Each row is a point on a landscape with many valleys, with its height.
From any point a ball takes the steepest step (drop divided by distance) to one of its 2 nearest points. It stops when none of these is lower. Distance is the straight distance between rows; heights are no part of it.
J750 height 38.1: [ 72 127 122 106 128  93  88 138  93 133  85  99  47 111  56 109  50 135
  90 141  78 109 122  95]
J579 height 16.4: [ 97  99  87 133 104  79  96 114 119 121  91 112 112 120  84  77 101  61
  98  89 129  87 114 101]
J462 height 45.0: [ 90 100 109 112  89  96 110 104  58  77 111  98 107  87  96 164  96 102
 112 103  91  88  91  76]
J603 height 31.6: [120  87  81  72  95 106 104 106  97  95  81 103 136  95 115 102  96  99
  82  90 143 122 136 107]
J516 height 28.7: [116  86 110 119  70  65  85 110 101 121  93 135 122  87  79 117 113 138
  98 127 120  84 106  96]
J61 height 7.5: [ 82  92 119  85 111  90 122 120 109  82 127  41 110  92  88  77 107 122
 111  96  78  94 104 137]
J634 height 39.5: [125 116 108  93 101 102 107  93 117 111 126  85  82 100 140  37  82  92
 123 139  90 142 102 139]
J392 height 37.1: [136  82  89  75  97 107  90  56 104 124  77 110 148 102 109  80 113  97
  92  76 120 126 123  83]
J28 height 37.2: [ 60 138 115  94 132  89  71 103 108 130 103 103  58  79  63  39  73 159
 102  92  92  99 102 112]
J36 height 42.3: [ 92 104 115  69 101 122  94 109 104 111  99  86  81  99 116  17  87  83
 112  97 107 122 109 151]
J873 height 53.5: [ 91  93 113  99 109  83 116  57 120  91  92  87 116  58  84 141 118  99
  87 102  99  95  88 118]
J784 height 16.7: [ 98 107  88  94 121  73  88 111  96 101 115 143 102  58 111  81 110 121
  84  93 118  78 115 118]
J535 height 21.0: [112  99 111  99  96  87 121 129 108 121  83 135 111 125  91 137 110 148
  96 123 127 110  95  83]
J756 height 3.4: [140  57 108 107  73 102 114  79  97  50  84  80 124  80 151 124  87  79
  73 105  99  84  64 127]
J388 height 38.2: [ 92 100 121  96 133  99  49 114 167  84 151  50  98  87  62  24 105 115
 106 101 122  82  79 102]
J904 height 33.8: [ 74 106 125  89 103  92 107 103 109  95 121  92  46 102  67 121  86 103
  99 105  56  87  73 106]
J888 height 31.9: [121 127  70  69 106  98 105  98  96 100 131 122  65 109 119  67  81  47
 108 103 106 134 104 110]
J966 height 30.7: [123  79  96  92  62 126 107  59  69  79  88 109 138  97 130 146 111  57
  98  79 103  92  70  60]
J157 height 21.6: [ 84  94 125 101 127 142  99 121  87 127  62 124  80 135  99 121  51 116
 106  86  82 119 106  70]
J176 height 36.4: [ 90  92  74 105 110 116 134 101  79  91 111 126  86 120 136 113  93  77
 118  69  95  97  87  67]
J424 height 40.7: [141  98  95 124  81  88 111 109  93  74  99  76  96 101 131 100  87  76
 101 151 102 116  99 151]
J335 height 7.0: [115  76 100 131  64 105  83  73  89 116  97 156  94 108 123 114  91 105
 109  95  93  93  83  65]
J704 height 36.3: [137 101  76 102 104  82  92 124 116  81 140  93  88 105 131  68  75  78
 103 128 114 128 123 131]
J223 height 25.3: [ 64 120  81 115 130  78  94 118 112 114 103 129  83  74  77 100  99 133
  81  97 137  62 111  90]
J732 height 41.2: [ 74 139 148 108 131 102  91 151 116 140  96  91  65 133  58  76  63 107
 105 136 106 112 106 116]
J502 height 28.3: [102 106 116 103 116 123  51 130  93  98 112  85 113 143  82  45  99 117
 112  80 115  85 133 100]
J292 height 24.1: [123  84  67 113  62  94 102  58 104 101  86 126 157  70 138 127 117  70
  80  83 111  91  91  68]
J698 height 21.4: [ 93 115  96 112 121  98 102 113 121 131  96 116  84 133  95  23  98  54
 119  92 132 103  83 109]
J222 height 17.1: [109  81  55 139  38 113  83  73  93  95  97 111 123  78 127 130 109 109
  95  93 111  93 102  63]
J669 height 26.1: [119 107  76  94  61 130 115  66  72  99  49 126  99  84 144 124 121  96
  82 113 105  98  65 102]
J224 height 29.1: [114  93  64 115  90  96  76  76  86  75 113  75 132  73 115 117 113  78
  97  88  89 116 143  92]
J688 height 30.6: [133  94  96 108 130 118  71  69 130  98 139 126 104 124 126  70 112  71
 106 112 125  95 107  85]
J870 height 14.1: [ 97  47 115 116 130  80  76 126 103  78 130  55 149  78  90  62  97  79
 108  75  83  85 121 111]
J511 height 17.2: [112  96 120  61  84  99 124 117  88  73 117  65 128  99 116  75 115  79
 121  93  69 115  93 138]
J5 height 15.9: [ 80  90  89  97 121  99 106 102  97  86 116  59 111  88  98  64 105 138
 110  57  88  95 119 100]
J122 height 31.8: [ 97 107  58  98 107 150 136  84  71  91  71  88  61 133 141 116 100  72
 111 100  87 115  78  93]
J386 height 25.2: [ 80 110 115  89  94  80 137  98  99  79 108  79  63  73  96 133  93 112
 104 131  71  96  61 137]
J947 height 27.9: [ 79 119  87  75 116 147 130 106  79 110  70  98  53 125 121  79 120  76
 128  99  60 117  67 105]
J803 height 50.3: [117  95 111  86  94  80 131  49  94  86  78  82 123  67 104 129  92  72
 100  91  86 132  64 108]
J313 height 23.1: [ 94  75  65 101 115 105 105  82  68  70 106  79 105  72 121  94  89  91
 120  63  94 118 122 101]
J412 height 15.7: [102  94 117 131  87 128  93 102  79 123  82 140  97 135 111 154  72 112
 106 101  75 109  91  41]
J832 height 45.5: [107 122 134  93  67 113  91 102  89 135  57 134 108 139  96 109  99 116
  90  87  83 108 108  96]
J390 height 62.0: [ 71  75 101 107 111 111  67  86  88 101  88  93 148  51  75 122 114 115
  88  88 133  84 150  85]
J686 height 37.5: [128 119 103 136  76  91 112 101  76  78  84 109 110 101 144 137  74  92
  94 136 104  96  87 117]
J340 height 32.9: [114 135  83 124  69 106 116  90  60  87  78 125 107  86 151 164  89 105
  90 129 105 101  62  77]
J210 height 39.4: [110 118 104 102 114  55  86 116 123  85 137  68 147  86  72 112 133  77
  83 111  95  95 126 106]
J180 height 23.7: [ 79 121 115  61 105 122 127 110  96 125  74  96  68 111  94  72 129 125
 122  92  66 132  72 114]
J648 height 31.1: [ 64 108  93 156 102  65  96 101 101 128  97  79  98 105  41 108  96 126
  97 104  98  55 123  80]
J291 height 34.9: [ 82 110 106  67 112 103  88 107 153  80 146  54  78  91  89  39 120  83
 105  83 111  94  90 118]
J374 height 26.8: [128  86  90 122 142  88  48  88 137 114 114 127 139  88 112  63 125  86
  91 108 146  95 121  81]
J345 height 14.8: [ 92  80 116 100 111  55 130 115  81  79 127  72 105  62  80 108  79 126
 107 117  80  90  90 133]
J571 height 16.8: [135  84  87  79  75 115 118  75 101  74  73 115 116  83 140 111 125  67
  78 117 115  86  70 135]
J539 height 19.8: [131  51 100  97  77 104  91 116 103  61 102  95 142  85 129 119  89  87
  76 101 118  87 120 119]
J608 height 30.9: [121 102  87  59  96 115 102  87 142  84 145  55  85 117 104  55 134  67
 117 106 105 125  93 109]
J20 height 10.2: [ 88  93 109 130 151  79  94 130 113  98 116  75 131 105  85  63  78  71
 107  84 127  92 123 105]
J759 height 2.6: [ 93  61 132 120 106  82  80 117  99  91 116  78 152  91  72  96 109 102
  98  97  94  47 127 108]
J488 height 45.6: [ 91  87 113  98  96 112 102  96  79  98  86 106  65  97 113  62  67  78
 115  84  79 117  96 136]
J227 height 35.0: [ 83 116 117  97 103 114  69 122 104 102 113  91  90 129  63  92 111 134
  90 104 109  61 132 101]
J279 height 3.3: [ 89 101 118  89 125  64 115 138  78  96 126 106 104  74  89  87  76 150
  88 113 101  70 121 127]
J437 height 27.8: [ 81 124  87  81 105 125 110 113 110 124  72 136  48 104  95 141 109 123
  83  99  59 117  78  62]
J11 height 43.8: [110 119  97 114  98  80 114 109  94  88 114  83 119 115  89 139 121  77
 112 115 103 108 106 100]
J886 height 41.0: [ 97 116 111  81  91 112  92  58 114 125  79 112 111 118  86 101 102  97
  87  58  95 123 115  76]
J352 height 47.2: [108  77  85 105  69  86 125  76  94 103  69  92  84  98  92 125  92  86
 107  82  88 126  63  91]
J387 height 24.7: [124  92  99  62  74 109 111  76 115  66 111  60 114 110 109  94 120  69
  89  85  79 114  98 122]
J573 height 32.1: [124  87  81  84 123 113 148  93 103 102  88 111  85 111 129 100 111  81
 116 141 133 123  68 116]
J718 height 24.4: [ 68  99 119 148  65  84 102 105  71 120  83  97 134 112  62 142  92 120
  95  97  84  49 111  68]
J92 height 34.3: [ 99 101  68 137  96  67  71  92  98  86 120  73 151  62  89 146 126  85
  85 114  97  85 147  82]
J65 height 22.2: [ 96 125 106 118 140 104  64  96 132 126 102 122 104 119  79  66 100 105
  94  86 151  97 114  76]
J69 height 15.4: [ 87  86 145 120  81  89  83 109  63 104  90  83 138 104  58 123  99 120
 107 112  83  59 126 108]
J304 height 57.9: [ 76  80 105  87 106 115 107  78  91  90  78 101 132  59  97 122 132 117
  90  78 116  75 112 103]
J691 height 26.2: [134  92  83  67  86 111 127 101 121  95  86 120  96 121 120  86 132  64
  87 121 127  99  82 129]
J569 height 13.0: [118  99  93  74 115 101 120 105 124 117 106 126  75 132 103 115  91 130
 103  97 115 136  90  62]
J755 height 26.7: [ 98 121  70  88  93  87  85 101 121  97 122 114  52 100  90  67  95 103
  96  83 105 116 104 108]
J555 height 44.7: [ 61 108  85 143 110 123 104  95  81 114  96 117  84 107 113 112  95 141
 101  85  91  73 115  68]
J114 height 19.9: [116 118  80  70  99 104 118  73  96 105  97 127  59  99 126 123  95 131
  94 103  77 138  76  84]
J49 height 40.5: [ 62 108  90 103 126 134 103 101  90  97 116 102  75 127  95 116 105  99
 115  59  95  85 103  63]
J145 height 37.9: [ 90  69 109 116  58 117 102  94  84  70  96  98 129 106 110 162 103  75
  98  83  94  64  81  70]
J23 height 34.1: [ 78 138  99 112 108  96  84 107  93 126  84 121  49  97  71 137  92 141
  98 132  66 108 103  79]
J985 height 18.6: [103 116  99  55 115 109 128 116 137 130  96 106  60 129 101  70 100 123
 105 106 103 145  75 100]
J474 height 41.6: [ 85  78 113  94  74  93  95 101 100  98  83  96  59 104  47 158  88  80
 105 103  76 113  75  83]
J864 height 41.8: [ 88 128 136  95  93 105  99 132 108 128  76 100 100 135  78  74 104 111
  91 106  97  90 108 135]
J768 height 32.4: [ 94 119  98  84  96  83  63 117  97 112 121 127  49  90  68  68 111 143
 112  97  90  98  89 100]

Where does a ball stop that starts at each point below?
J732 | J569
J176 | J569
J11 | J61
J864 | J20
J832 | J756
J462 | J335
J803 | J279

Call two points neighbours if one is among the 2 nearest of the other. Go from one point of each pair to the other, from neighbour to neighbour, staying as low as possible. Name the highest point that can't be avoided.
J279 / J335 | J462
J20 / J759 | J870
J61 / J279 | J345
